Each row is a point on a landscape with many peaks, with its height.
A climber steps from a point to whichever of its 4 nearest points has the largest rise for the distance, and stops where none of them is higher. Distance is the straight distance between rows; heights are no part of it.
j966 (h 61.2): [ 14   6   6  24  21  -2  -4  23 -12   2 -28   0   3 -18  -8   9  -3   1
 -36  17]
j524 (h 21.2): [ -1  10 -37   0 -16  -4  25 -15 -12 -21  13 -16  10  -6  -8 -19   3  10
  13 -22]
j638 (h 21.0): [  2 -14  31 -12 -11   9 -13  -8   4  33  -5   3  -8  13  15  13  -6  -4
   9   1]
j623 (h 35.2): [-33  -1  28 -31  17 -14 -14  12  33 -48   9  28 -15  32  11 -29 -16  -9
  15  -2]
j535 (h 65.3): [ -4  -3 -15 -18 -18  26   4 -26  -4  -1   6   0  12  -5   7  -6  -9  -1
   5 -10]
j639 (h 66.6): [ -7   8 -31  11  -8 -20  16   1  12 -16  10  -5 -16  11  -4 -16  11 -13
  29 -10]
j598 (h 56.1): [ -7 -17  19 -25   0  -3   1   4  17  -6  -2  12 -13  16  17   3 -26  -7
  21  -5]
j573 (h 28.8): [ -2  -6 -33  12  22  29 -20  12 -26 -28   3   2  27 -23 -27 -18  18  36
 -30  25]
j354 (h 43.6): [  5  18   8  12  -7   1 -18  -2 -10  10   3 -14  10  -7  -3  14  18   8
 -18  23]
j32 (h 31.5): [ -1  -4 -17 -15 -11  18  -3 -23 -15  12  20  -2  24 -14  -5   3  14  12
   1 -12]
j665 (h 18.1): [-13 -12  21 -18  -7  25 -10  -4  17   5  20  10  -4  13  14  -1  -9 -13
  14   4]
j359 (h 35.3): [  5  -2 -21   6 -18  -8  21  -9   9 -13   2  -7  -1   5   2 -13  -8 -16
  12 -14]
j642 (h 40.0): [  7  20 -29  31   6 -24  29   8   2 -12   7  -7 -15   1  -3 -16   9 -10
   4  -7]
j790 (h 29.8): [  6  23  25  23  21  -7 -18  31 -16  11 -15 -12  -2  -5   0  31  22  -1
 -21  30]
j815 (h 29.3): [ 10  -1  26   5   6  -1  -2   9   0  33 -23  -7 -10   5   7  22 -13   0
   6   3]
j778 (h 46.2): [  4  13  21  25  29  -4 -19  37 -22  -2 -27  -2   1 -10  -6  18  13   0
 -31  38]
j239 (h 68.9): [-21 -16  -8 -32 -13  23   6 -24   4 -14  14  10   1   2  -2 -11 -14  -3
  17 -10]
j709 (h 55.7): [  3 -17  18 -13  -4 -11   9   5  11   4 -19   5 -21  14  10   9 -25  -8
  20 -10]
j313 (h 40.7): [-27  -7  37 -26   8  -6 -10  18  25 -26   8  22 -15  27  11 -14 -23  -2
  11   1]
j268 (h 47.9): [ 16   0  16  19  19 -22  23  35 -11  23 -28   5 -10   2   5  11 -15  -6
  -8  -4]
j534 (h 38.3): [ -3  -9  36 -27   0  17 -13  -3  14  15   7  13 -20  19  20   8  -3  -2
  15   9]
j672 (h 72.3): [  3   8 -16  19  13  19 -14   7 -17 -12   0  -6  27 -31 -28  -6  17  20
 -33  21]
j589 (h 45.2): [-23 -15  27 -18  11 -29   2  24  27 -11  -4  25 -20  35   9  -4 -14   0
  26  -3]
j772 (h 11.1): [  2   0 -29   2 -13   7  21 -19  -3 -12   6 -16  12  -7  -8  -6  -5   5
   4 -25]
j866 (h 39.7): [-11  -5 -20 -14 -14   0  15 -19  11 -27   8   0  -3  10   9  -9  -4  -7
  22 -12]
j606 (h 67.1): [ 13   7  -3  24  13  -4   1   7  -9 -12 -17  -7  14 -20 -14   3  -1   4
 -31   5]
j193 (h 39.5): [  3  -3  18 -11  -8  14  -9 -18  14  20   5  -3  -6  -1  13  13  -4 -10
  10   4]
j220 (h 37.2): [ -6  -8  17 -21 -17  18 -10 -19  12  17  12   8  -6  -2   9   2 -13  -6
   5   4]
j962 (h 37.1): [  6  16  30   4   5  -1 -15   7  -8  31  -9  -7 -14   3  15  29  13   0
  -5  15]
j763 (h 19.7): [-15   2  35 -17  -5  15 -23  -3   8  35  15   3 -17  13  26   2   9  -9
   6   8]
j488 (h 27.4): [  4  27 -52  18   6 -16  31   0  -3 -20  13 -12  -4   0 -11 -32  16  -7
  12  -9]
j785 (h 36.5): [ 18   8  25  20  18  -9  -6  32 -15  19 -25 -10  -5 -11  -5  26   5   3
 -20  15]
j517 (h 60.0): [ 14   5 -42  26  17 -10  19   0  -6 -24   6 -12  11 -12 -17 -31   4   4
 -21 -12]
j948 (h 67.3): [ 17   4 -12  25   9  -8  11   8  -4 -11 -16  -1   6 -14 -15  -4  -3   0
 -29   0]
j761 (h 17.2): [ -4   5 -34  -6 -23   0  22 -19  -1 -21  10 -11   2   5  -1 -18   1  -1
  21 -20]
j808 (h 47.6): [-15 -17  19 -14  -2 -15   3  13  23  -4  -7  16 -19  28  13  -6 -20  -4
  26  -9]
j666 (h 60.4): [ 17   3   5  13   0  -3   1  -1  -5  12 -19  -7  13 -13  -1  15  -5   1
  -8   3]
j371 (h 29.5): [  3 -10  -6  -6 -12 -11   9  -5  17  -1  -5  -7 -10   9  10  -1 -17  -8
  16 -13]
j649 (h 54.4): [-10 -11 -21 -38 -15  31   6 -36 -16  -4  28   6  16 -13   2  -2   8   4
  20 -20]
j595 (h 54.5): [  5  19  17  24  19  -5 -19  35 -15   4 -22  -1   1  -9 -10  19  20   4
 -35  37]
j468 (h 83.6): [ -7   9  -5  -3 -15   6 -20 -22  -4  21  24 -13  11  -7   1  13  27   2
  -8   3]
j947 (h 72.5): [  9   8 -14  19   7   8 -17   2 -20  -6   1 -14  29 -22 -23   7  20  21
 -28  17]
j203 (h 27.7): [-38 -11   9 -27 -12   6  -4  -9  16 -42  16  17  -6  17   6 -20 -17 -13
  14  -3]
j653 (h 14.0): [  2  -7  47 -15   5   6  -6   9  -5  34  -9  10 -22  18  15  18  -6  -2
   8   8]
j176 (h 60.2): [ 17   0 -29   6   7  14   8  -8 -15 -17   5 -21  38 -23 -18 -14   6  25
 -26 -13]
j338 (h 25.4): [  3  10  34  -3  -3   2 -19   1  -4  42  -1  -8 -19   9  25  18  14  -6
   3   8]
j12 (h 39.6): [-22   7 -35 -17 -16  -6  18 -17   2 -28  21  -3 -13  15   7 -30  16   5
  36  -9]
j95 (h 4.5): [  3 -12  42 -18  11   4  -3  17  11  26  -9  14 -25  27  17   6 -21  -2
  17   3]
j682 (h 62.9): [ -4  10   8  -3  -7  11 -18 -17  -1  23  10 -17  12  -5   9  15  19  -1
 -16   8]
j204 (h 59.1): [ 11   9 -46  11  -1  -1  14   1 -11 -19   7 -17  22 -12 -14 -20   3  17
 -16 -20]
j924 (h 8.1): [ 14   3 -24   1  -6  11   5 -22 -10  -6   6 -10  22 -18  -7  -1   0  11
  -3 -19]
j599 (h 51.2): [-13   1 -20 -10 -13 -16  16 -14  16 -26   9  -4  -9  12   2 -13   5 -11
  32  -6]
j970 (h 25.8): [  7  -5  25   1   3   2  -3   1   4  27 -12  -3 -16   7  17  19 -10   3
  12   3]
j74 (h 24.1): [ -7  -4  47 -17   7  19 -16  -1   6  37  13   3 -29  28  25   7  11  -4
   8   9]
j758 (h 17.4): [  3   7 -22 -14  -6  24  -3 -27 -17  10  29  -7  33 -22 -10   1  25  14
   3 -18]
j530 (h 40.6): [ 10  -1 -14   0 -13   9   2 -16   0   7  -4  -8  11 -12  -3   4  -3   1
  -1  -8]
j28 (h 84.0): [ 16  -6  16  11  14 -17  16  30  -8  26 -18  -3 -13  12   3  18 -17   1
   3 -10]
j584 (h 61.1): [-18  -5 -11 -28 -10  25  -4 -35  -8   8  32   3  11 -13   2  -7  16   0
   9 -11]
j960 (h 32.4): [  7  10  37   9  11  -4 -15  15 -12  35 -15 -13 -13   3   8  35  10   0
  -4  11]
j910 (h 19.1): [  3  -2  43 -14  -2   8  -8   8   6  32  -4  -2 -22  13  21  18  -2  -7
   8   5]
j946 (h 10.9): [-10  -3 -30 -26 -13  11  16 -27  -6 -19  17   0  11  -3   1 -15  -2   9
   9 -25]
j990 (h 41.2): [ 11  12  21  19  14  -8 -13  24 -19  17 -19  -8  -2 -10  -2  20  10   8
 -20  24]
j874 (h 40.1): [ -5   1  13 -15  -4  15 -18 -19   5  26  19   0  -4  -2  15   9   6  -6
   1  10]
j940 (h 31.4): [ -1   0 -21 -14 -18  16   6 -29  -9   1  10 -10  18 -16  -6   3   5  10
   3  -9]
j944 (h 61.4): [ -4  -2  18  -6 -12  11 -25 -14   3  34   7 -12  -5   0  19  12  19  -5
  -8   4]
j412 (h 70.2): [ 14   1 -29   5   2  12   4  -3 -14 -13   3 -10  24 -18 -21  -9   1  16
 -19  -8]
j540 (h 68.2): [  0  -2 -23  22  22  16 -14  10 -16 -15  -2  -3  26 -24 -27  -4  12  13
 -37  29]
j430 (h 42.3): [  6   9 -19   7   2  16 -18  -5 -19  -4  13  -7  37 -23 -29   2  31  30
 -23  12]
j207 (h 57.8): [ 12  17   7  19   7   9 -19   4  -9   4 -10 -10  21 -16  -8  16   8   7
 -32  25]
j281 (h 47.8): [-14 -15  13 -20  -6   6  -3 -10  19  -7  -3  16 -13  16  14  -9 -22 -12
  16  -3]
j805 (h 61.8): [ 17   9  -8  19  -1   6 -11  -5 -11   2 -13  -8  17 -14 -11   4   0   3
 -21   7]
j279 (h 49.4): [ -4 -10  12  -5  -6 -18   9   6  17  -2  -6  12 -19  24  14  -2 -17  -2
  27  -6]
j172 (h 45.3): [ 22  -2  19   5   0   0   2   0  -2  21 -19 -13  -6 -10   7  22  -4   2
  -4   3]
j702 (h 57.1): [  3  16  -5  11 -16   5 -22 -13 -11  13  13 -11  23 -14  -8  10  30  13
 -17  11]
j357 (h 44.0): [  7   0  19  -1  -7  15 -16 -12  10  26   4  -4  -6   3  12  19   5  -5
   0   8]
j816 (h 34.0): [-12  -4  48 -27  13  23 -17  15  18  12  14  20 -20  25  15  -5 -14  -7
   9   9]
j863 (h 73.6): [ 16   2 -21  14   2  11  -8  -5 -14  -8   1 -12  29 -19 -17  -3   9  14
 -26   1]
j420 (h 10.5): [ -2  11 -14  -8  -5  10 -23 -21 -27   8  26 -11  37 -25  -9  13  37  28
 -14  -3]
j734 (h 57.0): [  7   9 -17   1  -3  19  -2 -15 -18   4   8  -6  36 -24 -18   3  18  17
 -19  -1]
j825 (h 63.1): [  9  -5 -33  16  16  12   3   2 -16 -25  -3 -11  24 -28 -25 -17   7  21
 -26   0]
j552 (h 48.7): [  9   4 -20  20  -3 -21  25   0  14  -1  -7   0  -9  -1   1  -5  -4 -10
   5 -13]
j312 (h 67.6): [ -9  -7  -4 -28 -16  28  -2 -31  -3  13  21   2  10  -7   7   2   7  -3
  14  -5]
j182 (h 58.1): [ -3 -20  28 -12  -1   2  -5   5  19   7  -9  11 -19  16  13   8 -22  -6
  17  -4]
j56 (h 17.3): [  7   3 -25 -22  -9  18   2 -24 -15   3  17 -13  30 -16  -8  -4  10  16
   1 -23]
j679 (h 65.9): [  5  -7  -7 -12 -15   6  11 -24   6  -4   8  -5  11   4   0  -7  -7  -5
  18 -18]
j572 (h 55.4): [ 17   6  18  31  30 -14  -5  24 -10   7 -31   6   0 -13  -7  10  -1  -2
 -31  14]
j627 (h 53.7): [ 21   4   0  32   8 -11  13  13  -2  10 -21  -5  -6  -6   2   9 -12  -2
 -18  -3]
j974 (h 25.2): [-42  -5 -14 -33 -13   2   2 -23  10 -47  19  11  -4  19   7 -32   6  -1
  27  -4]
j70 (h 56.9): [  0  12  -9  17   9   6 -27  12 -17  -9  -3  -7  21 -17 -23   2  29   9
 -37  34]
j548 (h 30.3): [ 10  -9  10   9  -2 -33  24  19   7  11  -9   2 -24  15   8   4 -15  -5
  17 -11]
j900 (h 50.7): [ 10   8  14   9  -7   1 -12  -4  -2  24 -10 -12  -2  -5   4  19   8   0
  -7   5]
j130 (h 67.7): [ 19   3 -32  34  11 -12  17  -2 -11 -20  -5  -8   9 -12 -17 -24   2  -1
 -26  -8]
j209 (h 71.2): [ 16   6 -25  29   6  -1   9  -1  -4 -12  -9 -12  13 -15 -11 -12   1   8
 -29  -3]
j496 (h 7.7): [ 16   5 -31  12 -10   4   7  -8  -4  -6  -7 -14  16 -16  -8  -3  -3   3
  -4 -14]
j196 (h 37.9): [  1   4   0  29  21  10 -18  18 -14 -10 -14  -2  12 -15 -18   5  16   6
 -39  46]
j550 (h 17.7): [-26  -7 -27 -30 -15   3  12 -17   9 -39  18   3   1  10   6 -23   0   0
  30 -16]
j521 (h 57.7): [  8   5  -1  25   9 -44  25  29   0  11 -13   0 -21   7  -1   3 -14 -15
   0 -17]
j370 (h 80.0): [ -3   0  12  -4 -16   6 -24 -18  -8  28  15 -10  -3   3  15  14  25  -1
 -15  11]
j401 (h 50.1): [  3   8  -5  -6 -13  14 -18 -24 -16   7  13  -8  23 -19  -9   5  29  12
 -12   2]
j991 (h 42.7): [ -3 -13   1 -21 -14  11   2 -12  15  -1   4   1  -4   9   6  -3 -11  -6
  18 -10]
j115 (h 32.9): [  9  10 -35  17  -3 -14  22   1   7 -13   7 -11  -2  -1  -7 -20  -1  -6
   8 -15]
j514 (h 26.6): [  8  -5  15   2  -2 -23  16  22   8  17 -16   6 -19  13   2   8 -26  -3
  10 -10]
j4 (h 72.9): [ 17   2 -16  19  14   4   3   1  -5  -5  -7 -13  17 -18 -21  -1   1   6
 -23   4]
j131 (h 57.3): [ 22   7  -4  17   9  -9  -1   8  -3   9 -18  -7   1  -9  -1  14  -5  -5
 -22  -1]
j320 (h 46.3): [-14   4 -32 -14 -13 -12  16 -16   6 -24  17  -6  -7  14   6 -20   7  -2
  36 -12]
j27 (h 48.8): [  6 -11  -5  -5 -12  14   2 -22   4   2   2  -2  10  -5   1   6  -2  -5
   7 -12]
j55 (h 39.0): [-26   1 -14 -22 -15  -6   8 -15  15 -30   9  14 -11  20   7 -19  -2  -3
  29  -6]
j416 (h 35.6): [ 22  -7   6  13   7 -10  12  15   2  18 -19   8 -14   1   2  11 -18  -5
   7 -10]
j184 (h 32.0): [-29 -16  20 -24   0   5  -9  -3  17 -35   7  21 -12  20  11 -11 -20 -15
  12  -2]
j446 (h 65.4): [ 12  10 -10  10  -4  13 -18  -8 -14   6   5 -12  32 -24 -19   7  23  19
 -18  12]
j399 (h 63.0): [ 15   7   7   8  -1   5  -5  -5  -6  12 -12 -10   9 -19  -8  15  -1  -4
 -13   5]
j685 (h 42.2): [  3   9 -19  29   4 -36  27  24  13   8  -3   9 -27  11  -5 -10   2 -14
   9  -8]
j317 (h 52.3): [-14  -9  44 -27   9   9 -17   8  24  -2   2  25 -23  26  19  -3 -23 -13
  16   3]
j911 (h 46.5): [ 19   2  17   1  -6   8  -4  -5   5  24 -10  -7  -5  -8   7  21 -10  -7
   2  -1]
j846 (h 74.7): [-12   7   2  -7 -15  12 -19 -22   0  30  20  -1   6  -5   9   7  22  -1
  -7   5]
j875 (h 21.1): [-13   5  35 -12   2   4 -25  -5  -6  37  12  -9 -28  23  30   9  13 -11
   1   5]
j957 (h 45.4): [ 16  -2  -9  12  -7  -4  10  -9   3   0 -16  -5   6 -13  -7   7 -11  -1
 -11  -9]
j700 (h 26.5): [  6   4 -18  -6  -1  15  -8 -19 -25  11  17  -6  36 -24 -13   5  20  22
 -14  -7]
j814 (h 44.6): [-20 -10   0 -11  -3 -20   8   0  25 -15   4  10 -24  26   9 -11  -8  -9
  30  -3]
j879 (h 51.1): [  5  23  19  22  11  -2 -25  13 -17  10  -8 -15   5  -2  -3  25  20   9
 -24  28]
j316 (h 67.4): [  6   4 -19  10   8  14 -12   4 -15 -13   3  -5  30 -23 -28  -3  19  23
 -25  13]
j555 (h 74.6): [  7   2 -16  22   8  11 -10   1 -12 -10  -5 -10  27 -21 -22   0  13  11
 -29  13]
j632 (h 38.0): [ 17   9 -26  20  -1 -12  19   1   3 -14   2 -12   5  -6  -6  -9   0   0
  -5 -11]
j782 (h 38.2): [-35  -7  20 -23   1 -15  -3   6  27 -44   7  26 -13  23  10 -16 -12 -11
  19   0]
j415 (h 42.0): [ -6 -13  -1  -9 -12   5   2 -15  17  -1   0   4  -9   8  11  -4 -18 -12
  18  -7]
j984 (h 49.0): [-16  -8 -21 -34 -17  16   9 -31   2 -16  18   2   6   2   4 -22 -12  -2
  22 -16]
j624 (h 64.6): [-28 -14   0 -33 -16  26   1 -24  16 -23  13  19  -3   4   6 -23 -17 -13
  16  -4]
j643 (h 47.4): [ -1  -3 -18 -27 -17  26   7 -29  -7  -3  15   0  12  -7   2  -3   4   5
  14 -15]
j549 (h 30.1): [-36   0  46 -23  23 -18 -17  28  27 -49  15  33 -12  18   9 -21 -14  -9
   5  -2]
j943 (h 41.4): [-19 -13  48 -26  15   4 -11  20  23 -18   4  28 -15  28  17 -11 -29  -7
  13   3]
j381 (h 55.6): [-12  -4   5 -21 -16  25  -7 -28   8  11  18   5  -1   0  12   4  -7 -12
  10  -1]
j250 (h 21.3): [ -5 -13   8   6   5 -40  15  35  11  11 -13   9 -25  28   0   3 -12 -11
  26  -9]
j467 (h 52.7): [  9 -12  18  -7 -10  -1   3  -5  15  14 -12   0 -11   7  12  10 -19  -4
  18  -8]
j585 (h 48.1): [ 12  -5  12   6  -4   4  -7 -13   0  18  -7  -5  -6  -7   6  11  -7  -3
  -2   1]
j647 (h 67.5): [ 17   3  23  13  19 -17   4  31 -16  27 -28  -3   0  -9   1  27 -11   3
 -11   1]
j625 (h 42.4): [  7 -11  11   2  -3 -25  17  19  18  12  -7  10 -26  21  15  10 -21   0
  24 -10]
j971 (h 38.6): [ -4   7  14  28  26   7 -25  29 -20 -11 -16   2   7  -8  -6   7  23   5
 -35  52]
j175 (h 45.1): [ 16 -10   5   4  -8  -7  10  -7   5   5 -10  -3  -6   0   4   7 -12  -9
   3 -10]
j989 (h 26.8): [-44 -14  -2 -35 -13  15   3 -14  10 -41  22  15  -3   9   8 -32  -8  -7
  16  -6]
j755 (h 29.4): [-22 -22  35 -36   0  14 -13   0  27 -16  14  21 -10  15  14 -12 -27 -19
  16   1]
j880 (h 46.1): [-10 -13  10  -6  -1 -30   7  17  23  -3  -3  18 -24  31   8   1 -17  -6
  34  -8]
j389 (h 41.0): [ 14   4 -21  23   2 -13  21   5  -3  -9  -8  -8   2  -3  -5 -11  -7  -4
 -11 -11]
j503 (h 47.7): [-10   0  -4  -1  -5 -27  14   4  26  -8  -2  11 -24  22   4 -10  -2  -8
  32  -2]
j372 (h 42.6): [  6  17  29  22  40  -6 -13  40 -27   6 -34  -1  -7 -11  -8  24   8   5
 -26  29]
j384 (h 36.8): [-33 -14  49 -22  19 -22 -16  32  22 -34   5  29 -14  36   9  -9 -18  -2
   9  -3]
j58 (h 30.6): [  5  -5  -9   5 -15  -8  21  -6  12   3   0  -4  -1  -1   0  -3 -14  -6
   6  -9]
j26 (h 71.0): [ 12   5  -8   8  -5   7  -6 -10 -10  -2   3  -9  26 -20  -8   5   7   6
 -14  -1]
j892 (h 39.9): [  8   5   5  23  21  10 -15  18 -16  -9 -20   1  15 -17 -11   6  10   4
 -47  33]
j661 (h 70.5): [  9   4 -31  25  16   4  11  -1 -14 -22  -6  -9  22 -17 -20 -20   2  18
 -25  -7]
j44 (h 40.2): [  4  -3  -1 -10 -12  19  -6 -23  -2  12  11  -4  16 -12   0   7   6   3
   8  -5]
j523 (h 29.7): [ 13   4  36   3   6  -6   2  15 -11  35 -22 -12 -14   5   8  30  -2   2
  -1   5]
j105 (h 78.7): [ -8   3   0 -21 -21  17 -17 -25  -2  21  31  -1   3  -2   9   8  21  -5
  -1  -2]
j88 (h 61.6): [-14   5 -16  -6  -7 -22  13  -7  17 -23   6   3 -18  17   4 -15   4  -9
  33  -4]
j453 (h 60.6): [  9  10  12  19  16   3 -20  21  -9  12 -22  -5   4 -15 -12  18  16   4
 -29  27]
j395 (h 40.9): [  7   4   0  -5  -3  15 -12 -24  -8  15   8 -12  21 -18   1  11  18   5
  -3  -3]
j111 (h 42.1): [ 18   1  12  19  16 -28  21  26  -9  15 -23   3 -12   2   6   9 -12  -2
 -11  -2]
j100 (h 46.4): [ -8  -7 -10  -4  -6 -13   9  -7  21 -14   0   9 -15  19   2  -8  -7 -12
  29  -7]
j213 (h 56.8): [-17  -1   9 -22  -8  24 -25 -27   4  30  26  -1  -4   0  13   1   8 -14
   4   7]
j301 (h 43.5): [  5  16  20  10  -5  -1 -19  -4  -8  25  -6 -20   3  -5  11  24  22  -5
 -12  10]
j741 (h 44.7): [ 21   0  15  22  12 -16   6  21  -8  15 -30  -2  -4 -11   1  21  -7   2
 -24   0]
j817 (h 62.8): [ 14   5  -8  26   5 -28  22  10   2   7 -13   0 -21   0  -5   4 -11 -11
  -5  -9]
j183 (h 49.1): [-18 -11   6 -27 -15  16  -4 -14  13  -9  11  13  -9   9   8  -7 -15 -14
  20  -3]
j979 (h 40.8): [ -6   3 -20   3  -9 -25  19  -5  16  -8   4   0 -16  13   2 -10   4 -15
  23 -11]
j351 (h 51.8): [ -2  -8 -21  -9 -19   3  16 -17   9  -8   4  -4   5  -2   2  -9 -15  -6
  17 -14]
j999 (h 43.2): [-20 -16  24  -8  12 -32   5  35  19 -13   1  21 -22  40  12  -7 -16   4
  27  -4]
j562 (h 32.7): [  3   1   3  10   0 -39  20  21  13   9  -9   6 -24  12   4   2 -11  -9
  24  -6]
j835 (h 33.9): [ 11   9 -37   8 -10  -6  25  -2   0 -17   5 -11  -2  -1 -10 -17   3  -1
   9 -22]
j830 (h 20.7): [ -8  -4 -28   1  29  25 -28  15 -29 -25   9  18  22 -15 -35 -16  27  32
 -30  36]
j30 (h 50.5): [ 15  -1   3  15  -5  -8   7  12  -6  16 -24  -2  -6  -5   5  11  -7  -2
  -9  -2]
j528 (h 70.8): [ 12   8  -6  11  -1   7 -10  -5 -10   5 -10 -16  21 -25 -11   7   7   8
 -15  12]
j233 (h 63.6): [  2  14  -4  15  -3   8 -25   2 -13   0  -3  -9  18 -18 -20  14  20  11
 -24  28]
j576 (h 43.8): [ 15  18 -23  29   2 -28  25  10   7  -5   0   2 -10   5  -5 -10   2 -12
  -3  -6]
j853 (h 50.9): [  5  -1 -10  19  23  16 -13  14 -18 -15 -17   4  18 -24 -17  -8   8  10
 -40  38]
j884 (h 25.6): [  5  19 -49  13  10 -11  28  -3  -8 -21  15 -14  -4  -5 -14 -29  16   8
   8 -16]
j510 (h 43.7): [  8  -2  11  21  14 -35  24  35 -11  25 -24  13 -27  11   3   9 -17  -7
   3 -16]
j637 (h 33.0): [  7  25 -41  26  10 -15  22   2   4 -14  14 -10  -4  -3 -10 -25  13  -3
  -1  -6]
j934 (h 47.5): [ 11   5  22  24  33 -16  -1  40 -22  15 -32   3  -6  -8  -5  21  -1   1
 -29  17]
j365 (h 29.6): [ -6  12 -46   0  -9  -9  26  -7   1 -24  16 -11  -6   0  -6 -22  11  -1
  28 -15]
j841 (h 48.6): [ -6   1 -24 -27  -6  20 -11 -36 -22   9  39   2  20 -14  -3  -1  29   7
  -3 -17]
j38 (h 77.4): [ -6 -18  33 -23  10   3  -5  14  17   3  -5  22 -17  24  19  -2 -23  -8
  22   1]
j617 (h 24.8): [ -8  -4 -19  17  20  13 -30  13 -20 -16  -4   8  17  -9 -25 -15  25  19
 -38  50]
j996 (h 25.5): [-40 -10 -14 -36 -11  12   4 -18  10 -51  25  17  -1   9   0 -34  -3   2
  20 -11]
j333 (h 18.5): [  5  24  35  22  25 -15 -19  29 -20  21 -18 -16  -5   4   9  32  20   3
 -21  26]
j764 (h 64.8): [ 11   8   1   6 -10   7 -12  -7  -5  18  -2 -14  11 -13  -3  17  14   5
 -13   9]
j405 (h 18.4): [  2 -14  29  -3   1 -14  11  20   5  25 -22  11 -22  21  10  11 -20   2
  18  -8]
j578 (h 34.5): [  2  -4   1   1  -4 -34  19  17  16   6  -5   6 -25  16   0   9 -13 -15
  21 -11]
j922 (h 43.1): [ 11  -2 -20   0 -16  -2  13 -13   3   0  -1  -8   6 -11   3  -5  -7  -7
   5 -14]
j287 (h 51.7): [ -7   6 -26  11  10  23 -25   8 -24 -14   6   4  35 -21 -32  -9  23  26
 -28  29]
j106 (h 31.3): [ -6  -2 -25  16  21  22 -19  11 -29 -22   0   6  24 -13 -27 -19  26  29
 -36  46]
j980 (h 56.5): [ -5 -13  34 -24   1  17  -6   1  23   2   4  18 -22  24  17   5 -17 -15
  18   0]
j330 (h 69.5): [ 18   8 -26  19   5   2  16  -2  -5 -12   1 -10  23 -16 -11 -14  -2   4
 -19  -6]
j256 (h 46.7): [ 16  11  24   4   1  -2  -8   1  -3  27 -11  -9  -2   1   8  22  11   4
  -8   6]
j156 (h 62.5): [ 17   4   4  22  16   1 -14  10 -14   0 -21 -11  10 -21 -11  14   2   4
 -27  14]
j231 (h 50.6): [-18 -21  37 -29   7  -6  -3  22  19  -8   1  22 -17  31  16  -4 -23  -4
  21  -5]
j667 (h 56.2): [  6   3  -4  20  -8 -25  22  10  11   0  -3   2 -14  10  -2  -1  -8 -13
  10 -13]
j592 (h 62.4): [-36 -12 -23 -36 -18  28   9 -27  -5 -21  25  14   3   3   1 -18  -7   0
  24 -23]
j102 (h 68.0): [ 24   2 -14  27   4  -6   9   2  -8  -2  -9  -8  14 -16 -12  -1  -2   3
 -20  -5]
j445 (h 43.3): [  1  -4   1  15  15 -45  21  32   7  18  -3   8 -30  16   3   2  -4  -9
  17 -10]
j889 (h 27.0): [-35  -9  -2 -29 -12  11  -5 -10  10 -48  17  19  -7  15   8 -29 -10 -11
  19  -6]
j712 (h 41.8): [ 15   1  22  15   7 -11   2  18  -8  18 -21  -1  -9  -1  -2  18  -8   1
  -3  -3]
j724 (h 79.1): [-15  -8  -6 -23 -20  25  -2 -29   4   3  17   7   2   0   5 -12  -9  -6
  12 -10]
j739 (h 43.4): [-21 -12  15 -32 -11  11  -6 -14  22 -15  16  18  -8   8   7 -16 -20 -16
  12  -3]
j977 (h 42.5): [-24 -11   7 -21  -9  -7   9  -3  22 -20   8  12 -11  27   3 -14 -12  -5
  26  -4]
j563 (h 53.1): [ -8 -21   6 -15  -7  -3   7  -3  19  -2  -5  11 -12  18  12  -4 -21  -8
  25  -8]
j810 (h 30.7): [ -4 -14  22   5   0 -26  14  24   9  11 -11  11 -22  28  14   5 -21   0
  19 -10]
j749 (h 37.0): [  4  -6  -1  -8 -14  11   3 -18   3   5   2  -5   0  -3   9   4 -12  -9
   9  -7]
j779 (h 41.3): [ 14  11 -22  31   0 -18  24   4   2 -10  -5  -6  -4  -3  -8 -14  -5 -14
  -8 -10]
j275 (h 38.7): [ -2   7   6  26  22   0 -21  21 -14  -5 -23   6  14 -18 -14   7  15   5
 -40  39]
j223 (h 65.5): [-27  -8 -28 -32 -19  13  13 -20  -8 -34  25   5   2   3   6 -28   3   4
  34 -23]
j560 (h 13.4): [  2  16 -20  -6  -2  16 -20 -15 -27  -4  29  -3  35 -20 -28   1  41  29
 -17   0]
j909 (h 8.0): [  5   2 -26 -10 -17  11  15 -20  -9 -14  11 -10  17  -6  -4  -6   2  13
  10 -20]
j78 (h 45.0): [ 10   7  13  -5  -8   7 -10 -14   3  26  -3  -2   0  -6   0  18  -2  -5
   1  -5]
j812 (h 43.9): [ 10  -5   1   3  -7 -18  22  12  15  10 -13   6 -14  16   2   9 -18 -13
  16 -10]
j71 (h 37.4): [  0  -5   2 -17 -12  17  -7 -22   6  16   8  -2   4 -11   9   4  -5  -9
   2  -7]
j151 (h 54.3): [ 15  -1  -5  17   4  -6  11   7  -1   8 -11  -1   4 -10  -3   7 -11  -8
  -6  -4]
j837 (h 27.1): [ 11  -9  10  13   3 -31  18  30   4  18 -19   5 -23  15  10   6 -21  -2
   8 -17]

Where does a climber stop that starts at each point below?
j203: j724
j151: j555
j805: j555
j56: j679
j627: j555
j815: j555
j880: j38
